The views of a scene show one set of named points, each view turned or mirrored, and shifted as a whole, with a little noise and some points left out.
In the rows, 128 means zero.

Scene 1
View 1
(148): [207 187 111 129  97 127 118 135 196 111 149 162  52 108 158 120 144  70
 118 128 147 122 174 122 126  90 193]
(146): [145 148  78 140 127 119 124 111 138 113 145 144  97 135 152 105 143 122
 122 115 128 133 134 108 141 124 164]
(14): [141 188 123 143 103  91 127 123 165 104 162 147  89 129 148 118 134 119
 111 145 147 139 133  99 137  98 166]
(260): [104 130 115 148 144 135 120 125  97 124 134 128 169 155 136  84 114 162
 146 114 130 131  70  59 121 152 130]
(217): [134 138  53 146 127 103 128  89 130 111 148 138  98 144 149 106 151 125
 112 110 121 144 145 118 156 132 165]
(141): [124 126  57 145 138 116 124 100 114 112 142 133 119 148 147 101 145 140
 118 106 117 141 125 106 152 144 154]
(135): [164 181  96 138 101  99 126 111 180 107 160 151  57 120 158 121 153  95
 106 137 142 142 167 126 146  89 180]
(160): [184 100  40 130 155 187 106 117 113 132 109 143 116 138 151  79 139  97
 146  72 112 118 135 112 128 161 165]
(57): [150 135  58 144 132 130 124 107 131 117 138 138 101 139 149 101 142 122
 123 107 121 133 136 115 150 137 161]
(144): [124 132 105 143 142 140 116 124 107 121 135 134 150 151 145  88 121 147
 143 109 131 126  89  69 122 148 137]
(169): [105 103  50 148 157 136 123  95  80 119 131 126 157 162 145  84 133 162
 134  95 110 137  94  88 148 168 131]
(275): [183 173  92 132 107 120 121 119 180 110 148 154  63 120 157 117 149  81
 120 123 140 128 167 125 140  99 183]
(76): [102 129  73 151 141 105 127  96 106 111 148 128 136 152 143  98 136 162
 119 116 121 143 100  91 150 151 139]
(224): [216 135  81 124 131 189 101 141 154 132 118 153  91 118 157  89 136  69
 148  84 128 108 148 109 110 133 177]
(208): [141 102  20 144 150 140 118  89 102 124 129 131 110 147 149  91 151 129
 124  82 105 136 136 124 157 161 156]
(138): [183 141  95 129 133 165 109 138 145 125 124 143 106 129 150  93 131  96
 147  99 129 117 129  96 118 133 168]
(155): [112 160 117 145 120 102 130 116 134 110 155 131 127 145 144 102 129 147
 124 133 134 138  99  77 131 123 146]
(198): [158 171 111 138 113 118 123 125 160 112 151 145  91 130 144 106 134 109
 125 129 137 133 134 102 129 110 168]
View 2
(141): [ 99 105 134 115 151 128 133 143 158 120 129 140 110 145 132  96 104 157
 128 158 116 155 120  80 124 131 135]
(146): [106 102 144 114 165 145 121 138 142 115 128 126 110 107 124  88  87 141
 132 152 118 150 104  94 119 161 116]
(155): [112 116 100 107 171 114 123 152 157 116 124 129 110 105 137  76  99 130
 144 143 157 137 111  83 118 130  95]
(217): [ 98 109 155 119 149 146 126 130 157 117 135 130 116 128 125  93  92 154
 126 170  96 150  96  81 113 153 128]
(224): [134  59 184 128 182 174 140 147  95 103 142 146  74  71 124  94  64 146
 112 122 110 174 137 151 152 201 130]
(169): [101  96 110 111 140 110 145 152 168 124 133 162 102 174 149 112 111 164
 126 146 132 168 148  77 146 104 152]
(138): [125  77 152 116 179 150 133 149 116 108 136 144  82  84 130  90  79 139
 127 127 131 160 131 131 140 175 120]
(260): [115  94  72 101 170  93 142 166 164 122 127 154  98 132 153  93 105 142
 137 121 181 151 157  93 143 105 116]
(76): [ 98 114 105 110 147 112 132 148 169 124 127 140 115 150 140  96 105 153
 133 150 134 150 121  69 123 113 125]
(208): [101  80 172 126 141 159 144 134 139 118 138 158  96 149 130 118  89 177
 113 157  78 180 135 100 143 147 165]
(198): [112 106 143 115 179 145 118 141 132 107 131 119 103  77 120  69  77 134
 138 142 134 143  97 106 114 179  98]
(57): [104  96 155 119 156 148 132 139 145 112 134 139 102 121 126  93  88 153
 127 154 103 155 115  95 128 156 131]
(144): [117  92  97 108 168 108 138 164 148 118 128 157  92 130 146  95 100 141
 128 125 163 151 145  99 141 122 122]
(14): [110 122 151 111 178 154 105 135 136 107 129 101 115  66 116  60  79 123
 147 156 125 134  66  96  95 182  82]
(275): [111 103 176 121 179 177 114 131 117 105 133 112 107  65 107  71  70 131
 135 156 100 146  76 113 104 200  96]
(135): [107 121 169 115 176 167 103 124 132 107 135 100 117  62 109  65  74 130
 139 165 105 132  55  97  98 197  86]
View 3
(275): [122 187 156 113 179 151 120 188 159 151 156 121  57  79 165 136  93 105
  90 174 106 123 169 160 119 146  80]
(14): [116 202 155 117 154 119 143 156 151 173 146 133  62  99 150 128 112 122
 120 177 117  99 126 179  86 140  84]
(138): [116 141 160 130 142 111 121 141 119 133 145 109  94  79 148 152  91 117
  72 168  92 118 173 135 125 117 121]
(57): [143 181 144 138 143 128 161 166 137 146 144  92  65 107 142 134 134 115
  90 169  98 133 155 176 124 147 118]
(224): [122 130 163 133 157 129 102 158 120 114 151 106  89  61 157 154  71 109
  53 169  86 126 201 119 147 112 119]
(148): [106 182 165 101 194 149  96 187 161 151 160 144  55  60 171 130  69 108
  88 176 110 112 179 149 112 139  65]
(217): [152 181 139 142 141 134 168 172 137 144 142  81  64 113 141 138 145 115
  92 166  97 140 152 178 127 148 125]
(198): [120 182 157 123 149 122 138 155 140 157 146 122  71  92 149 139 103 120
 101 173 108 109 146 164 104 135 101]
(141): [154 168 140 152 125 110 180 149 120 141 139  77  79 119 129 145 147 120
  89 165  91 133 146 174 125 137 142]
(144): [128 149 157 142 101  78 166 103 107 142 131  98 102 114 122 150 128 132
  93 165  89 107 129 156 102 112 148]
(135): [120 207 150 112 180 149 132 193 167 163 154 125  42  86 162 124 103 113
 107 175 114 116 154 172 109 155  77]
(169): [162 145 139 170  89  91 194 118  98 132 130  58  99 136 111 155 159 127
  86 160  78 134 140 172 127 127 174]
(260): [132 146 156 147  82  63 177  89  95 150 129  98 111 125 113 151 133 137
  99 165  94 101 115 161  91 111 158]
(208): [158 143 138 158 133 129 162 164 111 109 142  52  75 106 139 158 135 109
  59 162  75 160 188 156 161 136 152]
(146): [141 174 149 133 137 120 153 163 136 149 148  97  73 104 143 140 120 119
  92 169  98 129 154 170 121 141 119]
(160): [143 122 149 161 132 122 137 152 102 107 141  66  97  87 143 161 105 112
  46 163  72 147 198 133 160 116 156]
View 4
(146): [115 140 122 155 136 114 115 148 142 131 134 124 121 138 116 138 128 124
  88 134  92  92 153 119 139 133 136]
(14): [ 86 141 138 150 149 127 114 189 126 139 134 134 132  96 152 148 152 121
 109 119  69  77 148 107 133 144 133]
(57): [125 145 119 161 131 109 119 133 149 127 127 119 118 145  99 136 116 125
  80 136  97  90 157 122 145 131 137]
(144): [126 170 112 162 105 151 123 137 138 114 126 139 124 182 156 134 146 126
  93 152 148 123 134  96 127 151 146]
(260): [114 172 115 165 102 175 125 135 132 110 119 139 124 188 170 134 152 122
  93 163 167 132 120  90 118 161 152]
(160): [176 180 103 158 108  82 114 102 167 113 147 135 113 202  87 132 109 142
  75 136 126 110 169 126 161 106 139]
(169): [131 155 104 185 105 160 135 104 147 106 107 103 115 195 116 125 113 120
  66 175 163 123 130 114 125 160 151]
(76): [104 137 117 180 121 161 131 130 137 119 107 110 118 163 126 128 123 114
  77 160 133 110 127 111 123 165 149]
(217): [111 126 120 170 142 122 130 138 143 129 123 100 118 136  97 130 110 120
  74 141  89  84 150 129 137 141 139]
(148): [120 153 139 126 154  58  95 186 139 145 169 159 130  94 123 151 151 136
 116  80  29  58 180 117 160  99 119]
(208): [152 152 108 173 119  99 125  99 165 118 130 105 109 178  68 124  91 130
  64 149 116 101 163 136 155 124 140]
(141): [118 137 117 174 125 137 129 128 148 122 116 107 115 157 107 127 112 120
  73 156 120 103 138 119 132 150 145]
(155): [100 160 131 157 120 158 120 160 128 121 125 143 129 151 175 145 156 122
 104 145 131 112 126  91 120 157 145]
(138): [147 177 121 142 117  92 107 143 152 122 153 158 120 165 134 143 144 140
  99 116 105 101 167 107 150 113 136]

In a view up to two points have been moved. Name them for each view, in the order of its rows, or write -.
view 1 => (208)
view 2 => (14)
view 3 => (57)
view 4 => (155)
